Points on a hilly landscape, in no order, each with its height.
A ball rolls from a point to whichever of its 2 nearest points has the largest drop for the distance, and stops where none of them is lower. Distance is the straight distance between rows; heights are no part of it.
(1163) (h 607): [126 158 158 137 157  96 128 174 135 133 105 121  66  87 135 151  86 106
 124 175  98 186 124 171]
(186) (h 425): [ 84 157 143 196 181 139 118  49 118  88 150 114  68 161 147 131 177 124
 120 128 145 175 121 164]
(320) (h 784): [ 92 162 122 186 148 189 127  59 151 156 119 115 144 155 142 119 106 114
 127  83 134 114 158 139]
(719) (h 484): [108 106 147 138 193 146 140 129 121  96 113 121  78  91 155 117 119 134
 176 132 153 168 110 139]
(165) (h 311): [151 107 132 107  45  90  93 158 125 120 170  98 133 136 135  79 143 141
 138 124 118 147 132  88]
(195) (h 192): [159 139 141 113 125 148 126 224 122 148 126 126 128  68  97 109 105  73
 144 126 142 150 160  56]
(801) (h 234): [142 153  97  64 126 163 163 219 122 121 104 148 171  76 116 120  88 110
 134  63 117 138 156  87]
(176) (h 579): [161 109 136 103 157 124 166 154 108 135 139 179 107  93  78 167 101  94
 154 189 123  93 107 172]
(138) (h 248): [146 128 118 169  78  83 180 102 141 122  91 102 112 179 150 209 131 144
 138 175 132  76  95 120]
(1099) (h 652): [162 143  99 154 118 111 122 120 100  70 123 150 119 115  50 165 140 154
  49 114 109  83 122 143]
(803) (h 254): [168 162  73  94  96 130 144 130 139 151  73 108 168 109 153 131  57 105
  82  64 101 118 135  99]
(720) (h 608): [137 103 125 137 125 130 124 113  64 124 151 139 144 125  54  94 150 118
  48 172 141  98 122 167]
(46) (h 501): [ 77  87 150 218 107 148 131  75 154 181 114 124 148 179 138 141 139 121
 173 164 145  64 119 138]
(637) (h 379): [ 86 178 134 159 169 139  89  84 126 112 150 117  81 141 130 119 136 143
 101 107 129 181 145 164]
(753) (h 172): [137 141 136 197  81 102 143  95 153 121 113 101 122 180 131 190 159 165
 107 153 135  92 133 112]
(82) (h 588): [174 140 144  88 118 111 133 158 129 158 134 110 135 120 128 102 101 131
  74 134 121 209 157 120]
(167) (h 532): [ 98 100 126 151 113 167 150  95 120 156  97 123 166 146 108 126 130 132
 146 117 146  40 129 149]
(1197) (h 238): [151 153 109 109  86 113 113 147 179 157  90  98 164 125 152 128  70 137
  91 116 117 127 149 113]
(841) (h 469): [140 170 108 126 125 101  91 200 148 103 107 104 166  87 147 113 115 136
  71  92 101 162 144  88]
(80) (h 279): [ 69  96 106  98 140 141 142  78 132 123 110 143  88 152 149 142  87 103
 176 105 106 138 115 189]
(1159) (h 639): [106 117 110 154 161 105 169 108 108  62  90 116  93 157 172 165 130 148
 150 177 138  79  59 178]
(524) (h 351): [163 164  92 120 101 136 136  80 130 143 107 112 137 135 136 162  93 107
  69  70 110 118 138 116]
(268) (h 208): [114 151 139  97 185 157 116 128 123 169 151 156 145 112 118 124 145  75
 137 135 152 167 125 105]
(8) (h 275): [149 126 130 109  75  75 103 146 110 116 133  86 159 147 166  80 126 165
  71 145 115 143 120  98]
(615) (h 415): [151 131 137 166 101 107 143  77 168 151 166  95 162 203 154 133 162 184
 127 116 165  91 160 111]
(924) (h 698): [ 80 140 147 175 197 132 100 109 198 145 107 151 138 144 161 150 124 129
 171 152 120 134 128 184]
(794) (h 170): [132 127 135 113  76 105 118 161 185 191 126 110 164 143 155 112  92 137
 134 157 132 115 153 128]
(72) (h 678): [103 138 171 196 186 111 129 123 143 149 119 118  85 127 142 143 153 132
 144 217 145 125  90 179]
(435) (h 236): [120 173 104 113 153 164  86 103 125  66 143 122 113  93 110 125 144 154
 112  47 112 168 164 111]
(558) (h 589): [142 108 126 112 160 124 130 154  83  99 137 170 109 109  80 138 128  94
 102 208 115  93  99 185]
(694) (h 490): [180 158  95  73 126 113 141 117 123 134 145 153 117 126 112 166 119  96
  67 130 115 144 105 142]
(955) (h 465): [172 145 118  72 116 131 111 177 112 102 172 142 157 120 127 115 176 106
 122  80 144 120 124  36]
(1025) (h 552): [119 119  82  79 120 157 120 143 112 104 110 134 197 109 139 110 124 163
 115  69 143  91 136 108]
(422) (h 328): [ 76 181 110 141 189 163  76 103 134  81 140 123 107 113 130 130 139 131
 137  76 123 160 127 152]
(200) (h 546): [115 117  77  55 137 141 149 144  84 113 120 145 128 113 121 111  87 118
  87 110 120 176 114 150]
(697) (h 443): [106 171 123 161  87 114  79 202 155 125 110  83 135  93 161 100 113 121
 119 117 103 179 142  79]
(883) (h 395): [159 106 138 111  95 106 138 139 120 111 110 111  88 110 129 129 115 121
 143 115 114 136 116 112]
(580) (h 357): [180 102 134 114 124  91 157 121 105 109 119 113 110 127 132 161 133 123
 142 154 146 113  85  90]
(802) (h 34): [158 117 128 174 107  91 133 132 119  63  96  92 115 121 136 117 157 168
 118 138 131 116  95 101]
(983) (h 590): [ 93 131 106 113 172 107 111 123  99 126 116 180 135 144 150 155 135  92
 157 210 122  95  63 174]
(1134) (h 228): [159  98 133  90  91  75 146 104 125 103 133  95 142 180 171  98 156 180
 105 131 141 127 115 115]
(577) (h 540): [116 118 136  97 130 137 113  99 117 148 154 111 147 173 148  90 151 144
 147 126 168 149 133 113]
(749) (h 539): [167 135 103  71 125 124 141 121 141 141 128 166 127 127  89 189  85 103
 100 115  94  92 132 185]
(413) (h 292): [125 120 187 126 172 136 120 141 122 141 168 165 105  93  73 111 151 112
 152 165 115 178 145 165]
(726) (h 564): [126 126 106  80 106 129 135 159  94 149 125 119 144 120 112  85  85 126
  51 140 122 181 137 144]
(215) (h 587): [ 93 118 133  91 165 137 134 161 121 163 108 169 129 101 142 135  81  86
 182 175 116 129  98 157]
(933) (h 366): [152 126 132 150 155 164 163  92 142 130  98  86 132 102 124 110 102 148
 114  42 148 168 166  86]
(652) (h 159): [138 152 100  75 124 160 143 159 138 140  85 134 140  95 132 150  75 103
 126  61 120 143 146  98]
(649) (h 459): [ 95 125 151 171 192 130 132  85 121  79 125 105  68 119 143 132 174 138
 164 135 140 171 105 139]
(898) (h 422): [161 105 148  86 119 101 151 160 104 100 136 127  57 100  97 137 108 104
 123 144 104 177 112 135]
(542) (h 232): [148 134 144  90 145 165 147 213 136 124 116 128 152  72 104 109 113 133
 135  94 133 156 170  83]
(1150) (h 621): [119 149 138 131 150 127 139 138 132 109 106 100  57  92 127 138  77 123
 111 120  97 213 137 178]
(1146) (h 418): [144 131 122  88  78 130 105 161 101 116 166 117 125 117 120 109 156 103
 123  46 118 146 163  52]
(255) (h 247): [137  96 156 131 130 176 160 110  88 125 140 116 125  98  75  93 140 111
 116  94 159 132 135  99]
(1106) (h 688): [ 82 126 156 162 191 131 120 112 149 165 126 128 120 145 162 111 126 130
 147 180 130 151 123 163]
(559) (h 575): [148 110  69 122  95 130 160  80  93 127 114 127 150 165 112 154 141 116
  77 127 134  51  99 134]
(162) (h 240): [114 130 143 156  95 122  78 137 136 161 162 143 168 161  85 113 168 172
 129 166 136  72 142 162]
(742) (h 361): [158 116 149 138  53 105 115 128 130 110 166  99 112 144 135 114 153 123
 150  70 125 144 153  60]
(687) (h 696): [ 84 103 172 149 186 128 125 129 157 165 146 165 148 136 165 109 148 117
 199 212 139 135 122 144]
(747) (h 100): [148  81 153 180  61 122 142  99 100 125 112  80 116 131 102 105 138 136
 104 116 135 124 123  82]
(279) (h 591): [119 128 107  79 106 139 111 160 154 166 151 154 178 137 155 122 148 127
 175 104 130  88 142 117]
(931) (h 175): [174  84 149 141  98 135 161  99  75 101 141 105 122 117  84  78 135 144
  76 108 135 158 147  78]
(1114) (h 102): [146 103 143 182 135 117 150 111 105  90 113  94 131 150 115 120 193 171
 126 143 171  97 101  81]
(1104) (h 197): [ 70 133 115  82 139 158 108 121 124 114 171 149  92 125 121 116 114 123
 166  82 110 183 135 160]
(958) (h 580): [170 148 156 124  86 115 114 143 145 144 161  97 146 129 122  80 114 163
  65  96 116 190 184 107]
(135) (h 313): [117  84 121 116 120 147 159  95 138 134  93 111  84 123 157 139  79 110
 179  83 111 132 144 154]
(191) (h 449): [180 130 123  78 150  96 159 142  92 113 155 134  95 113 114 139 109  96
  65 157 107 180 101 128]
(835) (h 703): [ 63  90 170 128 183 153 112 123 148 148 136 204 131  97 130  96 131 103
 201 181 110 147 135 162]
(743) (h 460): [115 131 162 194 123 109 100 143 142 122 132 131  95 121 129 151 173 112
 196 151 145 110 101  90]
(621) (h 708): [ 68 106 169 115 142 153  96 152 138 164 176 189 140 112 124  90 140 118
 206 144 111 164 146 139]
(282) (h 668): [132 122 154 179 148 115 170 116 117 138 105 105 101 142 150 148 136 109
 139 207 151 113  89 149]
(1045) (h 105): [109 158  92 104 128 146 104 130 127 112 159 123 105 123 123  97 109 146
 122  59 114 202 170 135]
(600) (h 335): [155 149 136  98  99 122  88 142 151 135 168 143 149 152 100 144 154 137
 120 110 119 109 155 132]
(388) (h 424): [108 142 133 139  93 109  90 165 143 128 117 106 103  93 142 107 102 116
 136 131 114 158 130 120]
(899) (h 95): [137  71 148 176  81  87 140 139 107  87  89  74 126  99 143  84 125 163
 103 131 128 123 124  79]
(1164) (h 482): [ 95  95 145 193 109 117 122  98 151 145 128 135 123 150 141 161 159 134
 206 150 149  73 127 114]
(211) (h 604): [ 97 139 126 132 163  94 124 109 131 103 142 160 111 187 163 194 165 114
 157 186 117 104  85 184]
(487) (h 253): [ 87 136 144  95 171 135 114 132 105 163 164 145 113 137 134  97 138  99
 133 162 134 218 119 141]
(832) (h 492): [117 121 133 151  99 128 107  91 145 127 169 130 148 186 150 114 186 175
 153 104 160 116 142 125]
(592) (h 169): [155  74 144 149 107  90 175  87 129 104 127  84 124 174 149 111 182 187
 138 136 174 127 110 105]
(1171) (h 244): [ 83 124 121 101 180 139 113 109 138 128 141 155 104 126 151 142 121  94
 201 104 112 159 116 155]
(224) (h 581): [121 157  87  92 109 164  96 176 134 154 118 140 212 108 141 109 121 140
 133  85 139  76 144 108]
(1103) (h 720): [ 84 119 157 148 149 165 109 107 161 184 157 164 150 135 141 104 149 112
 192 123 124 131 152 122]
(260) (h 160): [135 146 156 131 146 155 117 183 117 171 134 160 138  88  96 109 150  73
 144 149 144 137 128  78]
(1032) (h 606): [153 125  84 129  87 128 150  93 137 103 102 145 166 159 105 189 133 156
 100  96 120  19 126 136]
(772) (h 434): [130 142 132 134 100 129 101 151 122 125 138 136 114 117 124 137 170 100
 143 127 143  98  97  83]
(434) (h 394): [126 157 104 128  77 118  79 134 132 124 160 149 113 139 120 153 151 105
 132 101 108 116 125 110]
(759) (h 635): [174 126 110 163  84 133 142 101 128 108 100 128 152 123  68 169 134 163
  76 101 101  54 156 144]
(730) (h 210): [133 108 158 141  73 125 106 154 160 193 144 136 157 134 113 113 132 132
 148 166 132  92 145 133]
(706) (h 515): [182 178 114 121 147 121 119 146 143 121 113 112 174 120 139 110 113 143
  31  97 122 148 158  96]
(1160) (h 597): [131 124 132 132 142 129 118 165  70 120 133 149 116  93  59 107 133  91
  65 181 133 125 102 147]
(22) (h 623): [ 97 133 122 183 174 103 130 109 147  74 117 148 120 170 148 166 166 162
 148 172 133  79  90 180]
(482) (h 757): [ 88 162 144 204 154 169  99  68 186 164 145 144 135 152 145 151 136 138
 181  95 130  91 174 144]
(323) (h 307): [176 128 123 140  98  59 168 131 140  97 110 103 105 133 177 180 127 148
 136 173 130  99  84  99]
(345) (h 627): [154 129  98 117 122 126 110 105  91  98 141 148 157 129  77 122 146 141
  52 115 125 104 127 135]
(2) (h 566): [110  99 119  76 134 136 121 146 128 152 160 146 181 157 156  78 133 154
 148 142 157 108 114 131]
(153) (h 527): [125 140  87  73 147 117 140 193  85  81 119 122 128  84 126  96  92 122
  91 111 119 194 115 110]
(164) (h 653): [113 120 137 176 158  97 196  94 116 111  91  97 111 198 177 176 140 133
 128 218 156  99  82 177]
(820) (h 274): [124 101 144  70 177 138 133 155 110 141 167 173 107 124 101 113 125 112
 166 154 124 200 140 158]
(514) (h 567): [165 116 119  97 120 113 152 160 136 131 113 159 122 106 104 182  89 120
 144 172  97  62 120 177]
(225) (h 308): [146 105 137 107 171 194 158 107 104 123 132 116 153 110 104  87 118 152
 117  62 162 169 163  92]
(358) (h 293): [184 147 129 157  93  97 145  79 181 142 134 105 138 190 136 175 147 189
  91 123 117 116 157 119]
(461) (h 278): [149 170 137 129 124 113  64 150 145 142 169 172 165 143  97 129 163 166
 100 152 128  92 153 155]
(659) (h 551): [102  97  95 113  94 167 140  83  86 140 134 122 165 152 100 114 133 126
 100 105 136  68 134 149]
(1112) (h 353): [121  94 119 126 110 170 166 105 133 160  93  86 110  93 141 115  70 122
 144  54 130 147 162 110]
(107) (h 403): [172 150 128 131  98 107 142  75 160 132 115  93 121 153 156 151 128 140
 105  81 117 124 150 117]
(380) (h 582): [101 129 115  96 126  98 111 172 114 146 120 174 114 122 140 138  95 105
 171 209 109  91  82 160]
(823) (h 509): [170 149  90  85 125 126 109 153 130  89 126 142 164 118 139 138 158 128
 115  72 125 102 128  83]
(53) (h 596): [ 96 139 136 124 158 126 137 153 141 148  90 123  88  85 155 139  68 110
 160 165 109 133 104 177]
(367) (h 505): [119 129 116  96 193 143 151 171 112 107 102 105 114  89 149 103  97 135
 140 127 138 186 118 111]
(838) (h 516): [ 73  82 121 199 114 160 162  66 123 134  83 121 117 165 127 147 125 123
 152 147 141  60 100 160]
(281) (h 736): [ 86 155 159 181 154 177 111 102 184 200 134 157 143 119 136 136 118 100
 175 119 116 106 173 131]

For each start below, name the point where the ball stops.
(726) | (1045)
(224) | (802)
(1032) | (794)
(345) | (753)
(841) | (753)
(72) | (380)
(694) | (753)
(482) | (1106)
(933) | (802)
(320) | (1106)
(743) | (794)

Call two points neighbours if one is among the 2 nearest of the other. Go from one point of each pair to the other, from neighbour to neighbour, staying as low as possible. Name the highest point that can't be avoided.
(652), (260) | (801)
(794), (802) | (82)
(652), (753) | (107)
(652), (794) | (803)
(802), (1045) | (933)
